Points, in no order, along strands that fork and pass close to each other.
Points whose rows are less than 63 apart are linked; no others are. Some points are linked to none.
Q304: [-36  30   1  -2 -34  18  22 -35  46  17  -3  22  31  13  -8  13   6  41
 -20 -15  23]
Q380: [ -8 -24  -2   6  35   3 -15  15  11  21  12   1 -19  -2  13   9  -2   3
  -9   6   9]
Q323: [ 17  -4   0  -6 -23 -10  -4   3 -37  -2   3 -23   0  24   6   3  20 -30
  28   6  -3]
Q176: [ 26 -24  11  -1   3  12 -11   4  -6   1 -10  13   5   6  13   2   4 -20
  -8   3  13]
Q683: [  9 -22   1   7 -17  -9 -16   1 -22  12  16 -40  -7   7  15  -6  19 -15
  21   8  -2]
Q842: [-29  -7 -28  26 -19  -6   6 -38   3  27   4 -12  47   7  28 -39 -32   8
 -26  18  12]
Q956: [ 25  29  21 -21   5  17   4 -12  29   2  -8  54  -4  10 -24  12  12  23
 -12  -1 -24]
Q142: [-29  -3 -20   2  17  -1  28 -42  49  21  -3  16  17  -2   1  -1 -25  20
 -32 -10  -1]
Q289: [  6  11   0   0 -17   3  18  -6  20  -3  -2  13   6 -17   9 -18   0  -4
   1  41 -34]
Q679: [-13  -8   1  22  19  11   7   1  13   3   1  35 -11 -43   3  15 -12 -12
  -3   5 -41]
Q957: [ -6   7  -8  16   2   0   8   2  24 -10 -19 -17  17   4  11  -8  -3  23
  -3   1  29]
Q981: [ -4  19  15 -10   0   8  32 -17  46  11  -9  34  13  -3  -7  -5  -5  12
 -28  15 -26]
Q81: [ 23  -3   5 -39  -8  -3  -4  10 -57 -19   7 -35 -30   4   0   6  -2 -32
  45 -10 -15]
Q710: [ -3  22 -16  -6 -15 -16   5  -2 -12 -14  -7  -5  13  10  17  -7  20  -4
  18  36  11]
Q145: [-45  -5 -17  31  15 -20  17  -9  24   9  18 -10  18   6  14 -16  -6  19
 -42   2   3]
Q16: [ -1 -12 -12  28 -15 -25 -14 -10  -3  18   8 -36  28   8  23 -22  -4  10
   8   6  27]
Q233: [-12 -17   1  -6  38   7 -29  32 -20  10  14   5 -34   2   9   9   3  -3
   7   1   7]
Q570: [ -4  20   1 -21  -3  30  14  14   6 -25 -13   8 -11  31 -28  -4  22  13
  -6  -3   9]
Q510: [-44   5  -7  23   7  -3  17  -8  28  17  14 -12  21  21  13  -4   5  37
 -34 -10  23]
Q968: [ 12  49   6 -14 -33  11   4  -1   5 -18 -25  16  30  20 -12 -10   8  20
  13  19  13]
Q348: [ 17 -10   2  18  -9  -7  -4   0 -14 -11  -2   8  -8 -44  11   9  -5 -27
  24  11 -37]
Q825: [  1  -7   8  11  16   3   1  23   6 -16 -11 -32  -5   6   1  -7   1   1
  -5  -6  21]
Q600: [ 13 -23   6   0  -3 -34 -36  26 -57   7  36 -44 -39 -41  -3  17   2 -33
  23 -17  -6]
Q350: [ 12 -28   5  -4 -17 -21 -13   7 -34   9  20 -48 -28 -20  10  11  13 -29
  31   3 -15]
Q569: [ 25 -28 -10 -19  -4 -37 -22   9 -72  -3  25 -45 -26  11 -17   6  10 -35
  22 -35  -1]
Q827: [-54  20 -10   9 -16   3  24 -30  39  25  13   6  30  20  10   4  -3  46
 -34 -17  32]
Q937: [ -7 -15  -6  32 -11  11  -3  -2   2  -7   2  -7   5   3   4 -11  19  -1
  -2   8  -6]
Q234: [ 34  46  10 -31 -40  16  -8   6 -18 -17 -25  13  23  20 -21 -15   9   7
  22  14  11]
Q618: [  3 -22  -5   2  31  -2 -35  43 -63 -19  21  -9 -34   2 -15   0  -6 -23
   6 -26   7]
Q653: [ -2 -26   7  25  26 -35 -42  35  -7  35  30 -21  -8  -9  -1 -22  -5  -1
  -7  11   5]
Q458: [-10 -27  -2  22  31 -23 -17  18   5  33  21  -9   0 -16  15  -7 -15 -15
 -15  19   2]
Q611: [ 44  19   3 -28 -45   7  -3  -7 -28 -19 -18  -2  12  17 -13 -10  12 -10
  28   4   6]
Q288: [  9  13  -1 -42  14  38 -10  20 -36 -20 -13  12 -21  39  -8  -6  -6   2
  22 -16   7]
Q151: [  4   6  12   9   6  13  15  -4  21  -1 -18  23  14  11  -4  16   6   9
  -4 -14  -4]
Q910: [ 33  19  16 -36  -6  37 -12  11 -21 -26 -19  16 -14  20 -15  -6   1   9
  22  -2  -4]
Q726: [-35 -10 -13  36  25 -15  14   4  21   1  12   3   2  -9  -2   2   2   0
 -27  -1  -8]
Q840: [ 25  42  33 -30  -9  16   8 -23  44  12 -11  43  13   7 -35  11   8  40
 -14 -12 -19]
Q319: [ 15 -31 -15  32   1 -40 -14  -2 -13   8  12 -26   4 -25   8  -7  -2 -24
   7   2  -3]
Q44: [ -1  -1   9   6  28   4  23 -19  39   1  -8  35   2  -3  -8  30  -1   5
 -17 -25 -19]
Q201: [ -3 -16   9  14  30  11 -10   5  11  -7   4  41 -28 -42  -1  29  -9  -7
 -12 -19 -24]
Q790: [-41  10 -13  10   5   4  34 -38  31  11 -10   9  29   0  17 -16 -37  23
 -26   9 -15]
Q242: [ 27   8  16  -3   3   2  -1  20 -18 -31 -12  10 -14 -26  -2   9   0 -26
  22   6 -28]
Q125: [ -8 -34   1  35  50 -19 -36  23   8  26  20   5 -19 -36   0  10 -23  11
 -18 -16   4]
Q7: [  9  10   9  -6 -28 -15  20 -11  -3   3   1 -10   8 -12  19 -11   6 -22
  21  42 -32]
Q349: [ -2  23  10  -7   1   3  24   6  30  -9  -6  28   0  -7  -9  -7  12  -2
 -21  37 -29]
Q52: [  5 -27  -6   9  12 -14 -38  35 -51  -7  25 -27 -36 -17 -13   1   5 -31
  11  -9   0]
Q900: [  7 -13   2  20  27 -20 -19  31 -24 -10  -2 -11 -11 -33  12  17 -14 -24
  12  -7   0]
Q345: [ 18  -4  22   4  23   9   7  25   4 -23 -19   7 -13 -18   1  14  -4 -13
   0  -6 -13]
Q97: [  4 -16 -12   9 -27 -30  10 -25 -11  12   9 -18   3 -28  20  -6   1 -29
  20  29 -33]
Q124: [ 11 -18  19  -4  38  20 -12  27 -10 -25  -5   8 -32  -9  -4  25  -8  -2
  -8 -30   4]
Q938: [ 33 -15  -8   4  -7  -4  -9 -12   2  -2 -11  14   3 -13  18  -6  -2 -15
  12  16   2]
Q505: [ 16  -4  10  -9  -8  14   3  20 -25 -29 -17 -34 -10  15  -9 -10   4 -11
  16 -11  12]
Q400: [ -2  -3  17 -12  38  -2  19 -15  41  -1   9  26 -26  -9 -17  42   7   5
 -17 -43  -6]
Q965: [-14  12  15   1 -41  20  10   3  15   9 -16  -5  35  18   7  -5   2   7
 -10  11  30]
Q148: [  7 -33   6  19   4 -15 -36  23 -24  21  23 -39  -9  18  -1 -17  11  -6
   5   7   9]
Q921: [ 25 -10 -12 -39 -20 -23   2  -7 -65  -2   7 -49 -17  21 -13   7  12 -26
  39 -34  -3]
Q627: [-13  -1  -3   5   4  -4  18  -6  16  16  -7  10  31   7  28  -4 -12 -11
  -8  25  -3]
Q410: [  1  18  -9 -12   6   7  -4  12 -16 -12  -6   9  -5  23   8  -2  17   0
  23  21   3]
Q128: [ 22   3 -12 -27 -35 -21   0 -15 -54  -7  -3 -33   2  27  -5  10  21 -25
  42 -16   3]
Q960: [  2  -6 -13  20 -46 -16  -5 -20 -12   0   0 -39  32   7  17 -15  11   5
  12   8  26]
Q206: [-37 -23 -21  33  39 -11  11 -15  32  24  11   3  -3 -28  -4   2 -27   6
 -30 -12 -19]
Q225: [ 44   6   3 -13 -33   0  -1 -12  -3 -12 -17   7  15  -2   2  -8   9 -10
  17  17   4]
Q303: [ 14 -16  -7 -29  30  14 -25  33 -59 -33   6   1 -41   2  -8  -4 -15 -24
  11 -24   4]
Q302: [-12 -21 -15  37  12 -22 -18  -9   9  35   9 -16  29   7  21 -25 -20  15
 -11   7  10]
Q62: [-27 -24 -29  29  19 -11  -8 -33  10  36   9  -7  26   0  18 -32 -38  14
 -22   9  -3]
Q428: [ 23   7   0 -38 -24  17   7  12 -43 -26  -9 -39 -19  19 -15 -20   0 -26
  33  -9   0]
Q238: [  9   2   4  -4  15  -6 -18  31 -42 -27   1   0 -32 -33   5  19  -7 -28
  30  -6 -12]
Q356: [ -4 -21 -12  27  13  -8  -6  -4  -3  13   5  17   0 -36  16   4 -21 -30
   2  19 -27]
Q246: [ -3   3  -7 -24  28  18 -14  27 -32  -9  -3   0 -22  29   0   2   7  -4
  18  -7  12]
Q197: [-15  50   8 -33 -21  12  17 -29  41   5  -4  25   9  21 -34  27  22  45
   0 -30  23]
Q886: [-18  10  -2 -17  13  24  12  12  23 -16   0  11 -31  11 -17   4  23  20
  -6   2   4]
Q250: [-14  14  11   0 -20  25  17  -9  37  14 -14  14  21  19  -6  13   6  24
 -13  -9  20]
Q829: [-37  11 -16  15 -23   5  23 -32  20  13   1   0  40   5  26 -29 -25  19
 -31  22  12]
Q614: [-33  54   8 -22 -44   4  28 -33  45   7   6  34  28  12 -29  20   6  51
 -17 -14  26]
Q547: [ -2 -24  -2  31  34 -17 -32  32 -15   2  13   3 -19 -40   1  15 -11 -12
  -7 -12   3]
Q595: [  4  36  22 -19 -23  16  27 -27  55  17 -10  35  24   4 -24   1  -3  26
 -34  -1 -13]
Q550: [ 16   4  -7   0 -48   7   8 -28  15   0 -19   7  33  -5   8 -25  -2   0
   2  27  12]
Q537: [ 44  26  22 -26   0  22  -9   6   1 -20 -16  38 -10   3 -18  -2   7  16
   5  14 -20]
Q210: [ -1 -11  15 -12  36  15   1   8  18 -13  -1  11 -37  -7 -16  29   5  11
 -16 -34   2]
Q630: [-15  14  -2  -2 -19  24  12  10  13 -23 -13   2   5  29 -30  -4  23  19
 -20  -9  37]
Q489: [ -2  43   0 -10 -43  -9  14  -1  -6 -21 -16 -12  30  17  12 -14   7   7
  13  27  20]
Q985: [-37 -13 -16   8  38  -9  22 -40  47  31  14  14  -1 -11   4  13 -25  12
 -25 -21 -16]
Q901: [-12 -11  -6  -6  15  17  -1   2  28   3   2   8 -18   4   3   4  12  17
  -9   6  15]

A fork is a point with three links. Follow the links from the first point to the second and name the forks in between, in order.
Q356, Q250 | Q242
Q611, Q825 | Q246 Q380 Q683 Q921
Q683, Q289 | Q380 Q246
Q142, Q900 | Q304 Q250 Q242
Q303, Q653 | Q683
Q957, Q380 | Q921 Q683
Q323, Q97 | Q683 Q380 Q246
Q238, Q145 | Q242 Q250 Q304

A fork is a point with three links, a tip a point with one. Leave the first point through the second and follow the links. Name the first fork or tip that comes.
Q246, Q288 | Q97
Q7, Q289 | Q246
Q145, Q726 | Q960
Q345, Q124 | Q250

Name the points in between on the shortest way along the links from the first point to the second, in order.
Q44, Q145 | Q151 Q250 Q304 Q827 Q510
Q570, Q323 | Q886 Q901 Q380 Q458 Q653 Q148 Q683
Q537, Q289 | Q956 Q840 Q595 Q981 Q349
Q611, Q921 | Q234 Q968 Q489 Q710 Q410 Q246 Q233 Q380 Q458 Q653 Q148 Q683 Q323 Q128
Q345, Q304 | Q124 Q210 Q400 Q44 Q151 Q250
Q960, Q614 | Q16 Q302 Q62 Q842 Q829 Q790 Q142 Q985 Q206 Q726 Q145 Q510 Q827 Q304
